A landscape with many peaks, sampled at points; each row gives a point and its height.
A climber steps from a point to the highest of its 2 nearest points, and stops where none of them is higher. Distance is the straight distance between rows; heights are no part of it.
Z97: [ 91 129  88 132  95  94 103  72 112 100 110 108 109 129 106 108 142  89
 112  79  92 116  94 112  70 105 105 113 119 102 117  65  92]  height 476
Z413: [120  92 113  78  75  94 117 138 119  84  99  91 104 102  94 112  67  97
  91 103  93  77  83  76 108  90 114  91 104 122 106 132 112]  height 378
Z542: [ 89 120  96 118  98 109 116  92 117  84 101  89  86 111  78  83  65 108
  93 121  91  73 102 132 103 105 103 117  99 100 100 116 117]  height 604
Z314: [109 114  91  91  87  82 145 106 123  71 104 132 118 105 121  67 104  96
 103 116 127  96  83  77  75 106 135 127 108 106 102  92 104]  height 630
Z667: [112 110  93 107 112 120  89  90  93  95  95  94  83 108  71  89  72 137
 103 127 129  67 108 135 118 116 115 113  71  78 104 117 130]  height 219
Z354: [ 74  94  95 118 129  87  85  92  69 103 103 114  93  78 114  91  78 101
  59 111  97  85 102  97 112 137  70 101 102  88  54  82  73]  height 353
Z387: [ 92 129  90 110 112  83 110  79  97  89  90 137 120  63  98  90 125  81
 111 108 140 110  94 109  90  93  72  95  92  80  82  70  87]  height 290
Z195: [ 70  66 112 103  98 107 104  91  79  96  95 103 100  65 100  82  65  80
  89 123  78 114 120 105 122  84  53  80  81  95  77 131 107]  height 327
Z952: [ 75 121  96 117 104  86  91  61  95 103 105 102 118  86 107  93 158  66
 114  91  76 132 103 101 102  80  72  98 127 103  79  60  66]  height 258
Z470: [100 125  87 104 121  89 120  87 115  73 121 115 119  68 106  73  87 102
 104 112 142  61  81  86  93 112 112 131  85 105  75  67  81]  height 161
Z691: [107 126  88 107 124  86 108  83 115  83 111 125 128  50  90  70  85 105
 105 119 159  62  80  97 103 108  95 114  73  93  56  78  82]  height 156
Z381: [ 94  90 100 128 120 115  65  91  67 107  91  95  88 110 111 112  98 109
  79  86  88 114 127 120 108 122 102 105  83  94 111 104 103]  height 663
Z738: [102  97 105  69  73  72 120 129 113  89  92 129 112  85 122 107  90  86
 100 114 105 109  84  70  93  72  90  84 112 123  95  95  92]  height 751
Z957: [123 118  95 100  88 104 103  81 126  87  89 123  91 117 110  96 108 127
 112  81 110 114  89 129  66 104 139 129  98 101 126  68 121]  height 638
Z660: [ 98 133  91  98 107  86 108 105 134  68 102 127 107  50  85  51  53 107
  82 147 135  55  85 119  99  99 105 136  83  94  64  61  82]  height 149
Z345: [116 123  92 124  93 110 107  76 123  90  83 120 101 118  93  97 104 134
 125  87 114 118 100 156  82  86 113 113  90  91 119  88 133]  height 683
Z670: [ 97 129  95 118  88  81 112  79 108  91  93 126 116  90 107  90 136  71
 123  97 117 130  94 114  92  86  76  91 105  84  97  72  92]  height 283
Z752: [ 68 100 102  89  99  95  97 106 119 110 118  70 109 119  94 117 139  88
 120  80  60  87  86  53  75  77 118 109 163 132 101 100  67]  height 613
Z573: [122 102 101  92  84 146 117  99  96 110 104  89 103 122 101 107 114  92
 124  82 118 106  93  90  86 116 113  89  89  89 141 139 120]  height 459
Z228: [119 109 106  70  86 157  98  95  79 118 105  97  83 128  92  74  79 106
 113 133 118  99  99 143 120 123 110  94  94  82 137 133 167]  height 244
Z928: [ 96 100  95 103 111  96  73 103 115 104 110  68  81 117  99 128 116 106
  91  68  82  74  96  71  75 128 131 131 114 110 115  73  65]  height 246
Z565: [144  90 108  64  86 133  96 131  85 111 104  91  88 121  97 111  85  94
 104 100 120  93  94  95 112 135 116  95  85  99 127 138 138]  height 664
Z447: [108 116  95  73  88  83 104  99 120  98  97 120  96  98 120 115 124 102
  98  85  67 121  76  83  95  88 104  90 139 131  97  59  89]  height 65
Z560: [140  95 113  88  80 127 101  85  92 110  99 114 103  89  93  80  85 101
 121 111 148  86  96  95 127 101 108  75  68  67 114 150 150]  height 809
Z226: [ 92 101  99 113 123 108  62  64  88  99 114  71 106  83  97 112 131 127
 106  67  89  83 100  86 101 114 109 118  90 111  93  82  67]  height 388
Z926: [101  68  93 130 141 143  41  90  62 125 106  62 106 107  87 119 131 120
  77  69 105 111 131 112  88 135 111 100  73  68 107 125  88]  height 737
Z205: [103 111  93 144 112  61  80 102 119  92 103  99  90 108 110 110 112  99
  86  96 107  72  88 100  93 122 117 129 110  89  83  48  53]  height 139
Z815: [ 81 110  91  65  90  83 129 121 131  99 115 111 121  92 118 105 124  92
 112  99  91  96  60  56  74  68 101  95 148 151  83  78  81]  height 481
Z276: [103 114  75 121 124  70  82  81 125  85 111 100  85  65 100 100  90 111
  80 101 104  69  91 108 102 109 102 133  78 118  67  31  71]  height 130
Z588: [ 96 112  98  73 115 105  94  99  65 110 118 123  98  87 128  91  97 103
  95 106 112  87 105  78 116 156  95  97 100  90  94  73  81]  height 261
Z858: [109  82 104  38  86  95 123 134 109 112  96 108 110  92 123 118  92 118
 126  98  91 118  64  71  91  68  90  76 129 145  90 114 114]  height 427
Z34: [116  67 116  55  62  86 104 144 100  96  73 108  73 124 101 115  66  95
 100 137  89 134 106 115 120  81  80  88 119  99 112 125 141]  height 243
Z834: [116  74 105  76  99 168  90  96  66 128 102  95  84 120  99  91  83  95
 115 113 107 130 107 133 118 124  95  84  79  78 134 139 167]  height 262
Z841: [108 128  83  95 105  92 131  88 128  66 109 134 104  92  94  48  85 115
  98 138 150  82  97 110  76 110 134 141  77  80  86  79 108]  height 569
Z36: [ 88 110 104 109  88  82 114  75 108 102 106 107 118 104 114  96 153  65
 128  98  92 138  97  98  88  77  79  92 126  97  98  79  66]  height 271
Z271: [120 116  89 108 124 109  91  83  98  93 101 111 101  88  73  84  84 139
 109 135 152  59  94 123 118 111 115 104  61  75  90 117 115]  height 210
Z604: [ 79 113  99 121  98  92 114 102 117  89 100  92  87  86  89  84  61  90
  83 116  79  69  93 104 114  97  95 112 113 114  86  99 102]  height 583
Z365: [ 94  87 103 124 133 127 102  82  70 116  97  93  95  91  76  99  90 118
 107 121 116  92 123 118 126  99  82  76  57  68  94 146 122]  height 311
Z93: [ 71  78 114 139 105 106  91  81  88 119 120  62 112 116  95  99 149  75
  99  69  52 125 130  95  88  70  91  96 114  99 100 109  65]  height 205
Z726: [ 88  83 104 101 114  92  79 100  60 102  89 118  85  88 120  87  72  96
  63 128  92 102 120 104 123 122  65  91  96  82  72  99  93]  height 345
Z480: [132  95 107  61  71 100  84 125  98  99  97  99 109 118 112 128 122 110
 116  78 109 114  90  80  88 113 124  99 107 113 127  99 100]  height 114
Z498: [ 81 117  86  90 103  55  93 124 111 102 101 120  82  87 114 113  91  83
  59 111  88  91  92  82 109 102 100  95 134 127  74  51  66]  height 695
Z481: [100 126  96  86  94  90  95 102 124  63  93 121  96  70  73  50  56 113
  86 145 117  66  96 131 116  92  94 114  93  88  78  83  94]  height 145
Z641: [114 113  94  76  95  85 113 111 122  80 111 106  97  90 114  93  85 109
  89 103 112  72  85  71  96 118 130 122 100 120  98  71  85]  height 158
Z678: [ 97 113  94  72  81  77 146 125 120  84  99 128 110 109 125  90 103  90
 102 120 116 107  76  67  78  89 108 108 125 119  96 100 107]  height 685
Z402: [130  68 112  84  84  99  73 141  83 100  86  88  97 106  98 136  96  93
  89  82  94 105 107  91 107 118 103  88  86 103 118 121 103]  height 289
Z789: [ 98 105 103 148 108  91 136  82 109  95 112  93 135  81  70  85 124  94
 130  87 104 109 109 121 107  49  78  80  69  94  79 118  99]  height 482
Z266: [115  62 122  80  73  92 114 127  99 105  90  91  97 100 106 112  81  83
 109 102  96 126 105  84 119  80  73  66  89  88 111 137 123]  height 188
Z352: [132 100 109  79  69 106 123 110 128  80  89 111 104 103  98  83  72 110
 105 110 100  87  83 100  98  90 122  99  98 111 113 126 131]  height 341
Z18: [ 68  57 100  63 104  99 109 137  95 136  85  66  78 132 104 141 121 117
 111  76  47 148 100  90  74  61  90  85 139 124 105 122 106]  height 447
Z449: [113 118  95  94 104 144  86  98  85 107 106  95  80 125  79  74  76 126
 104 143 139  79 106 143 118 129 128 107  81  71 125 118 150]  height 230
Z962: [133  89  97  65  76  89  92 125 117  84 104 104 117 105 113 116 114 117
 107  89 120  89  72  57  90 108 130 107 107 119 119  99  88]  height 148
Z116: [112  97  97 112  98  96  81 104 103 104 110  74 107 104 102 116 115 101
  96  82 108  65  90  68  94 127 121 114 105 108 103 101  64]  height 220
Z950: [ 90 122  88 118 122 125  90  46  96 110 116  88 112 116 101 102 151 121
 140  77 110 104  96 110  85 108 115 124 102  96 117  78  86]  height 431
Z987: [ 82 130  87 131 124 104  94  48 104  99 113  97 118 103  94  98 153 107
 128  79 103 114 103 116  94  92  98 115 109  98 102  53  83]  height 449
Z486: [ 75 111  93  81  93  75 106 117 134 106 129  84 115 105 105 114 143  88
 113 101  91  88  71  46  82  68 120 111 160 144  86  79  70]  height 538
Z356: [101  70 109  85  92 107  98 126  95 119  77  92  91 128 103 133 101 101
 101  78  49 147 110 118  81  83 105  93 120 115 124 104 120]  height 364
Z824: [118 109  96  63  81  88  91 108 102  96 101 119  93 106 126 122 114 111
  99  87  88 117  90  80 102 110 111  99 123 122 106  68 101]  height 82
Z458: [ 82  73 103  92 115 108  92  81  82  95  88 101  87  80 119  91  87 108
  55  89  40 147 129 116 104  90  79  96 117 112  88 105 137]  height 326
Z826: [ 88 122  92  93 118  92 105  84  77  92  95 139 104  45  96  76 100  86
 106 110 130 103  87 106 106 102  68  87  86  79  79  66  86]  height 286
Z750: [110  94 103 109 118 126  64  64  65 124  99 101 113 100  92 107 142 131
 126  65 112 135 117 121 106 104 102  85  77  87 123 110 119]  height 797
Z655: [101 133  91  78  95 112 104  91 118  76 105 109  68  99  95  74  59 134
  90 127  81  71  99 133 105 118 127 135 104  96 106  67 121]  height 475
Z432: [ 95  85  94  77 109 126  81 129  93 109  91  57  79 114  78 127  85 103
  77  65  64  83  95  86  80 136 123 114 112 121 123 121 102]  height 314
Z178: [115  97  92  82  93  78 101 133 121  88 119  92 104 107 112 115 107 111
  98  93 117  62  81  58  85 115 133 119 116 121 101  85  67]  height 186
Z109: [ 86  71 117 101  91  78  90 127 102 122  99  60 104 130  91 124 128  80
  97  64  50 136 116  81  82  56  99  86 123 104 108 113  73]  height 483
Z316: [105 121  95  62 110 121 101  70  63 101 113 127 102  68 120  78 101 112
 114 101 127  99  92  82 119 125  86  89  96  90  95  74 101]  height 273
Z495: [ 89 100 106  86 109 124 106  78  76  96  89 102  95  94 105  88  75 109
 100 104  76 106 107 117 117 104  81  94 100 102  95 113 128]  height 303
Z46: [ 99 134  82 110 110 100  90  94 100  96 110 121  72 110 111 100  85 116
  88 111 130  86 108 118 102 142 118 121  85  89 106  44  86]  height 559
Z720: [ 96 138  87  97 101  92 136  76 119  78 104 141 132  56  99  74 119  86
 120 104 133 106  76 102  85  97  84 108 100  93  78  73  99]  height 297
Z895: [ 82 103  90 111 139  98  85  68  72  98 110 105  98  63 115  96 107 107
  78  95  92  91 103  96 117 128  83 104  99 105  71  72  74]  height 361
Z617: [106 116  98 120 110  96 119  95  96  97 115 100 110 107 107  92  95  92
 105 111 147  64  95  84 104 126 107 102  79  81  98 121  94]  height 197
Z445: [ 97 100  93 105 138 110  70  53  67  99 109  91 110  54 111  94 126 131
  98  85  92  95 104  90 120 116  91  99  85 101  79  80  81]  height 371
Z410: [111  91 104 142 105 102  72  92  67 116  92 103  98 111  90 113 116 106
 104  92 123 127 137 128 117  96  91  74  60  68 119 122 107]  height 610
Z696: [ 96 131  83 108  99  88 134  94 115  74 110 132 107 105 108  64  92  86
  90 130 148  90  94 104  83 118 118 127  95  86  99  82 102]  height 591
Z364: [121  86 112 138  75  98 118 114 132  94  94  82 100 112  74 100  83  84
  89 101 115  78 110 100  96  86 104  94  73  85 107 159 103]  height 651
Z443: [114 115 106  93  82 102 117  89 118  78 100 113 115  83  98  84  78 104
 122 100 106  92  79 100  99  80  97  98  85 112  91 112 111]  height 321
Z3: [110  68 111  85  77  92 121 142 123 104  93  76 113 102  89 118  76 101
 103  94  82  96  90  76  92  61 101  84  99 130 105 145 102]  height 426
Z741: [ 99 110  98 100  94  82  94  87 123 101 104  95 101  91 114 108 118 100
  90  72  58 112  83  85  99  92 110 104 119 129  93  53  80]  height 51
Z652: [132 113  94  87  78 123 101 107 120  92  90 118  90 130 108  96  87 120
 111  94 107 113  90 129  82 117 138 112 101  96 141  96 139]  height 582
Z459: [112 131  87  81 112 106  75  91  97  92 104 116  76 102  77  74  64 145
  98 146 135  78 111 153 110 120 129 130  76  69 112  63 121]  height 509
Z527: [130  75 109  26  83 112 122 146  98 106  91 106 101 113 115 122  90 117
 135  94 101 123  78  87  98  89 103  81 125 119 112 132 136]  height 484
Z341: [ 63  85 109 140 109  86  77  91  98 104 113  62 110 107  86 102 139  72
  92  73  51 103 114  89  97  67 100 111 131 110  86  94  58]  height 217
Z855: [ 95  93  99 142 120  80  60 104  97 114 106  80  91 123 109 115 124  92
  84  86  96  68 103  94  96 135 111 124 116  89  83  67  46]  height 151
Z920: [ 74  84 103 103 102  70 100 118  90 105  91  96  82 105 114 125  92  74
  74 107  72 117 112  82 109  97  76  90 119 113  90  96  81]  height 615
Z394: [126 107  97 145 118 103 104  91 111 111  99  92 110  93  56 108 106 124
 109  93 135  76 107 114 111  92 117  88  57  75  94 139 109]  height 716
Z562: [ 94 135  90  89 108 116  88  84 108  85  92 110  80  99  77  67  67 136
  90 135  90  83 112 152 118 109 112 129  95  88 108  73 129]  height 490
Z847: [126 111 109 107  95 119 115  73  93 114 101 115 105  83  82  91  98 104
 130 100 154  90 102 100 116  89  91  69  62  74  95 143 134]  height 773
Z108: [ 68 109 103 124 114  92  83  80  98 112 126  70 110 106 101 102 151  67
 100  87  66  87 108  75 100  95 101 114 147 111  82  75  54]  height 232
Z74: [ 87  66 116  79 108 109 113  90  88 124  97  93 101 107 131 101 110  97
 111  77  34 151 103 103  89  78  73  74 122 114 102 106 114]  height 365
Z654: [102  85 107 111 104 136  61  73  54 117 104  87 109 113 110 103 152 108
 115  63  82 143 126 112  92 100  96  88  90  86 120 103 111]  height 858
Z728: [121  98 100 150 104 118 110 110 122 104  98  71  99 110  57 102  94 108
  91 100 129  71 118 114 103  99 116  95  59  76 104 159 111]  height 687
Z407: [105 108  95 107  98  86  88  88 114  84  84 108  94  77 103 101  91 111
  82  94  72 100  87 108 112 104  97 106 101 118  85  59  95]  height 40
Z148: [128  93 111  94  84 165 117 106 111 115  98  74 103 136  80 103  97 100
 112  84 103 105  94 122  77 117 129  95  87  88 139 151 146]  height 421
Z441: [ 54  89 103  79 106  90 106 118  99 130  99  66  94 120 105 129 131 101
 112  79  53 110  85  56  80  60  97  88 162 138  91 111  79]  height 547
Z913: [117  96 105 107  91  89  76 102  83  86  81 106  96  86  97  98  74 115
  82  91  92  93 121 117 121 112  86  95  79  98  91 108 104]  height 245
Z557: [118  67 116  95  86  98  63 135  97 116  99  62 116 118  82 138 136  78
  97  64  87 106 113  67  90  93 115  85 101 100 117 131  58]  height 389
Z479: [ 82 119  94 132 106 104 116  86  97  90  87 101  90 116  79  87  69 101
  95 132 103  90 122 138 113  95  85 104  85  79 104 118 119]  height 622
Z915: [ 97 139  90 100  97 102  97  97  94  97  91 129  76 113 103  90  67 101
  77 126 111 101 112 133 111 132 104 117  96  82 109  59 111]  height 584
Z414: [ 89  67 103 123 123 139  49  77  61 117 104  81 106 107 108 112 150 111
  82  74  85 139 141 109  93 110 108  98  89  79 115 114  89]  height 792
Z239: [ 71 122  99 115  94  88 146  91 128  78 117 101 133  79 101  76 101  59
 105 111 108  84  72  79  88  80  93 111 121 134  87  94  97]  height 531
Z749: [ 75 119  93 116 115  95  86  58  86 105 120  95 110  93 107  89 157  69
 114  98  95 108 104  82 103 104  87 106 134 101  80  62  55]  height 248
Z688: [108 117  97  89  97 100 128  78 118  79 113 121 137  65 108  68 109  94
 128  97 134  91  69  83  89  84 104 102  93 108  89  92  97]  height 307
Z255: [ 91 130  79 121 103  71  93  71 126  98 104 108  95  94 111 105 139  76
  88  85  90  98  93 105  97 101 106 122 123 115  87  25  62]  height 111
Z721: [ 87  71 118 100  77  87 112 145 119 110  94  71 116 103  90 128  99  92
 102  79  62 114  94  71  83  44  96  78 118 137  98 127  90]  height 477
Z710: [ 83 121  96 118 107 113  98  89  83 103  88 113  81 120 103  98  78 105
  92 124 109 102 124 136 113 127  94 104  91  81 113  97 119]  height 605
Z986: [ 91 127  94 129 108 101  99  83  96 101 109 103  96 120 110 103 120  95
 107  94 119  94 104 107  95 123 106 118  99  93 116  81  91]  height 506
Z457: [ 84  51 114  71 101 101 104  91  80 109  93 100  99  78 131  99  89  98
  81  88  38 156 114  99 109  69  71  74 119 125  84 108 120]  height 344
Z151: [100  94  93  81 107 108  76 130 108 101 100  68  80 117  96 136  94 108
  79  79  80  71  91  73  83 143 140 128 109 117 120  92  77]  height 276
Z366: [ 95 102 105 127  96  86 132  97 120  85 108 110 127  75  99  79  86  70
 106 119 132  73  91  82 101  89  89 100  84  97  83 120  88]  height 179
Z532: [146  88 115  74  77 122  98 114  92 108 107 105  96  96  97  95  74  96
 101 112 138  81 100  86 124 117 108  84  78  84 112 141 139]  height 753
Z375: [ 97  73 110 142 101 106 115 103  99 101 103  75 104 102  63  87  88  90
  94  89  81  99 129 106 110  63  78  80  57  90  90 143 108]  height 515
Z497: [ 78 107  92  57  91  82 119 127 126 103 101  95 111  97 117 124 112 117
 106  99  72 106  58  64  84  58  94  88 151 161  78  86  88]  height 444
Z547: [ 89  59 113  77 106 102 108 124  91 132  82  86  83 135 120 125 116 103
 107  69  28 163 102 120  83  75  94  82 130 116 112 106 118]  height 398
Z30: [ 80  88 116 142  97  90  94  90  91 108 110  71 113 117  98 105 146  68
 115  81  83 123 126  96  95  76  87  94  97  80 110 112  66]  height 193
Z51: [100 122  90 113 124  98 112  84  92  93 112 113 103  97  97  85  84 122
 107 121 151  59  94 105 109 126 106 112  77  78  94 102  99]  height 204
Z246: [ 62  97 106 129 104  73 108 103 101 108 104  83 100  98 105 109  99  69
  80  95  65  98 108  82  96  87  79 102 121 115  89  92  81]  height 578
Z553: [119 126  85  81 111  87 108 100 119  82 115 128  88  87  95  64  62 126
  91 133 154  60  99 111  94 130 133 136  79  73  92  68  93]  height 546
Z325: [ 97  79 110  92  88 122 101 122  85 118 103  89  94 131 112 121 108  80
 107  97 111 105  98  80  95 121  99  91 100  90 139 133 110]  height 508
Z194: [107 103  97 111  88  86 124 107 124  74 114 111 123  78 100  78  72  94
  97 115 141  61  83  84 106 104 112 115  85 109  79 106  89]  height 171
Z193: [ 91  79 111  92 100 126 102  79  68 115  89 105  91  98 110  82  79  97
 109 108  81 129 113 117 119 104  68  87  92  84 103 135 142]  height 293
Z583: [122  63 111  87  91  97  66 140  82 110  96  68 103 109  99 139 115  89
  91  86 107  87 104  65 106 120 104  82  93  90 109 131  77]  height 334
Z37: [118  97 109  84  92 142 123 105 117 101  91  70  94 125  82 100  71 105
 104  83  75  90  86 120  83 112 129 105 106 108 127 144 143]  height 387
Z493: [ 91  99 103 117  95 116  97  99  71 119 100  95  96 129 113 109 101  79
 106 105 122 106 107  94 102 125  87  86  82  77 129 123 111]  height 551
Z885: [ 82  82 111 116 119 116 108  74  75 103  96  92  98  77  78  75  75 104
  96 119  99  96 128 113 130  92  67  78  69  77  85 147 122]  height 318
Z388: [ 92  60 117  94  83  99  80 141 101 117  94  53 105 131  72 134 142  77
  95  66  64 125 127  78  82  76 109  82 111  88 123 133  72]  height 437
Z336: [ 94  93  99  50  98  99 125 127 109 114  94  98 100 109 117 126 105 124
 117  83  64 115  61  80  86  73  94  87 147 151  96 100 105]  height 404
Z927: [ 84  91  87 141 139 126  59  86  64 122  96  76  99 112  91 118 119 119
  79  81  99  95 119 114  97 138 107 110  79  87 106 108  86]  height 700
Z536: [101 120  78  95 114  80  90  87 122  84 117 100  91  75 116  97  99 105
  89  92 102  71  82  83  91 115 114 131  96 122  80  42  77]  height 138
Z838: [ 88 107 106 121  96  93 130  98 100  95 119  88 111 107 100  96  96  75
 110 102 122  75  98  78 103 105  90  98  91  95  97 132  92]  height 187
Z778: [129  90 108 100  88 100  75 111  88  97  88 100 102  94  99 113  92 105
  98  84 102  99 105  95 116 114 105 100  83 103 110 109  99]  height 259
Z629: [ 96  89  99  90 110 115  80  69  72  96  86 111  90  75 115  94  88 122
  64  85  61 123 121 118 114 108  82  98 100 106  89  93 118]  height 315
Z751: [100 130  86 107 128  85 105  91 125  73  99 126 114  46  73  68  66 120
 107 140 154  60  85 119 104  95 102 125  71  84  65  78  91]  height 153
Z168: [120 114  92 117 108 121  92  75  91 106  86 117 100 114  87 107 104 135
 120  86 128 121 105 135  96 102 115  96  74  81 127 105 131]  height 717
Z574: [110 100 114 113  70  88 110 116 114  78  87 113  94 109  88  91  67  93
  92 125  97  99 115 117 110  81  87  99  92  92 105 130 114]  height 566
Z941: [120 131  81  76 124  95 101  92 120  78 116 114  77  92  83  64  64 156
 102 149 147  56 104 132  97 114 130 135  68  64  94  64 107]  height 529
Z857: [112  57 112  72  65  74 113 148 111 103  80  95  86 114 101 125  71  87
 111 122  98 128 107  89 111  63  81  78  99 103 109 138 120]  height 211
Z277: [102  89 114  58  91 102 128 111 103 107  85 123  91 119 128 107  84  96
 118 108  73 126  87 105  97  85  90  80 127 110 111 109 131]  height 304
Z176: [133  75 111  53  83 126 116 134  86 113 100  99  92 124 101 121  86  94
 121 101 111 113  84  89 107 115 112  85 110  97 135 145 142]  height 574
Z53: [ 98 135 102  67  78 103 108 112 117  63  90 142  91  74  86  49  68 105
  94 153 106  88  99 132 112  94  93 106 108  77  96  81 113]  height 140
Z421: [ 86  80 119 115  86  83 101 124 115 109 108  69 113 111  95 118 122  79
 106  77  61 112 106  74  86  60  94  91 119 122  96 112  70]  height 525
Z597: [ 94  84 114 130  94  87  68 100  85 117  97  82 104 136 105 124 137  66
  97  93  94 109 122  87  89 105  98  97 109  80 112 101  55]  height 177
Z245: [ 93  84  96  96  95  61  78 140 103  94  78 107  69  99 108 127  70  97
  49 110  66  96 106  86 118  94  89  90 121 126  82  83  87]  height 598
Z623: [126  77 118  39  77 106 119 121  96 110  82 127  92 120 116  92  71  99
 134 116  86 125  84 129 101  86  90  84 124  92 116 125 149]  height 285
Z139: [ 62  66  93  78  96  81 103 141  93 132  84  62  82 118  98 140 118 113
  98  80  53 129 101  68  84  54  82  83 142 133  91 117  88]  height 493
Z680: [ 81 106  95  90  98  84 153 104 142  83 120 111 138  79 121  76 109  80
 110 104  97  90  57  62  65  70 111 114 135 145  82  83  95]  height 500
Z867: [ 97  83 106 134 112  94  56  94  73 120  99  86 100 129 110 122 131  91
  84  90  97  89 115  95  99 125 103 107 105  81  94  91  53]  height 163
Z951: [ 98 112 102  93  78  57 118 124 125  81  96 128 115  77 119  97  92  65
  87 120 119  95  90  74  93  82  84  99 122 110  85  78  77]  height 810
Z268: [ 95 116  97 107  93  65 106 124 116  84 100 132 100  80 110  82  79  69
  76 131 122  80  93  91 101 106  87 101 108 102  73  73  72]  height 768
Z261: [121 110  89 116 108 139  81  59  75 119 100 102 107 115  89 114 131 130
 138  75 133 123 108 126  92 115 117  83  73  85 133 109 126]  height 754
Z917: [124  77 118 111  63 102 122 129 130  88  86  90  88 127  76  92  72  83
  97 116 107 100 121 114 112  76  97  83  81  79 113 164 125]  height 607
Z135: [ 99 131  82 125 114  93 100  91 113  85 111 106  89 114 109 100 103 110
  99 104 141  78 101 106  87 132 126 136  94  87 108  58  85]  height 534
Z249: [104 103 104  78  90 114 109 110  99 111  88 108  87 130 121 116 100 102
 103  85  69 127  91 112  87 102 105  95 116 112 128  97 121]  height 329
Z110: [ 86  96  85  93 106  64  85 134 102 107  93  96  70  98 110 129  82 104
  50 100  68  87  97  77 111 113 110  99 126 132  77  65  81]  height 642
Z727: [126  85 112  65  68  93  99 123  93  99  81 124  88 117 107 100  73  91
 107 126  99 131 110 120 112  91  87  82 106  87 124 115 142]  height 265
Z85: [116 111  93 131 123  97 106  68  87 109 107 101 119  88  75 101 111 110
 125 108 150  90 103 101 109  99  96  75  57  74  91 130 107]  height 745
Z615: [103  79 113 132  76  91 107 109 104  91  90  91  91 103  87  96  74  94
  92  96  77 105 126 122 111  73  73  81  77  91 101 122 109]  height 540
Z594: [ 92 101 107 123 121 126  74  63  87 110 113  68 118 106  84 108 152 113
 124  69  94 105 111  99  92  98 104 106  88  94 109 107  75]  height 410
Z723: [ 86  93 103 160 119  85 125  88  99  95 104  81 125  81  59  90 102 101
 108  98 100 100 117 117 115  53  72  79  57  93  78 128  97]  height 494
Z508: [ 85 119  88  93 102  64 105 128 117  97 103 130  92  69 113 102  78  68
  61 122 106  81  85  79 108 113  88  95 118 112  59  43  58]  height 734
Z639: [ 89 107  98  73 111 109  95  79  57 110 100 133 111  59 112  84 105  89
 113 102 121 114  92  84 114 117  66  77  85  82  85  89  91]  height 280
Z675: [ 91 124  72 127 117  67  87  72 132  88  96 104  99  67  94  97 122  88
  74  92  95  90  88 122  97  96  95 124 105 123  65  15  77]  height 121
Z28: [101  93  93 142 119  97  64  85  69 107  88 110  92 109  97 115 109 114
  83  90 105 128 136 134 112 109  89  87  68  76 104  99 100]  height 636
Z62: [114  88  99  76  99 149  88 122  99  95  88  69  81 117  74 111  71 111
  85  75  66  81  90 112 101 127 133 117 104 122 134 130 134]  height 352
Z348: [ 77  69 110  96 107  86  88  99  76  99  85 115  91  61 123  93  80  86
  58 115  69 127 122  92 118  94  57  83 100 101  74 108  97]  height 336
Z78: [111  65 117  65  94 145 110  83  65 124 100 107  92 100 113  85  85  95
 123 104  85 135 104 114 118 109  84  77  90  87 116 139 155]  height 281
Z254: [ 63 111 102 132 100  78 132  97 121  95 113  82 113  89  96  96  87  65
  98 100  81  76  91  92  98  82  80 114 119 119  80  93  86]  height 558
Z221: [ 92  94 109 130  90 110  94  87  80 119  97 107  97 123 107 106 119  79
 119 107 128 129 124 117 105  95  80  75  75  65 125 115 108]  height 581

For each start below, name the point where the climber stops.
Z53: Z951
Z195: Z479
Z950: Z479
Z928: Z654
Z789: Z560
Z723: Z560
Z325: Z654
Z720: Z421
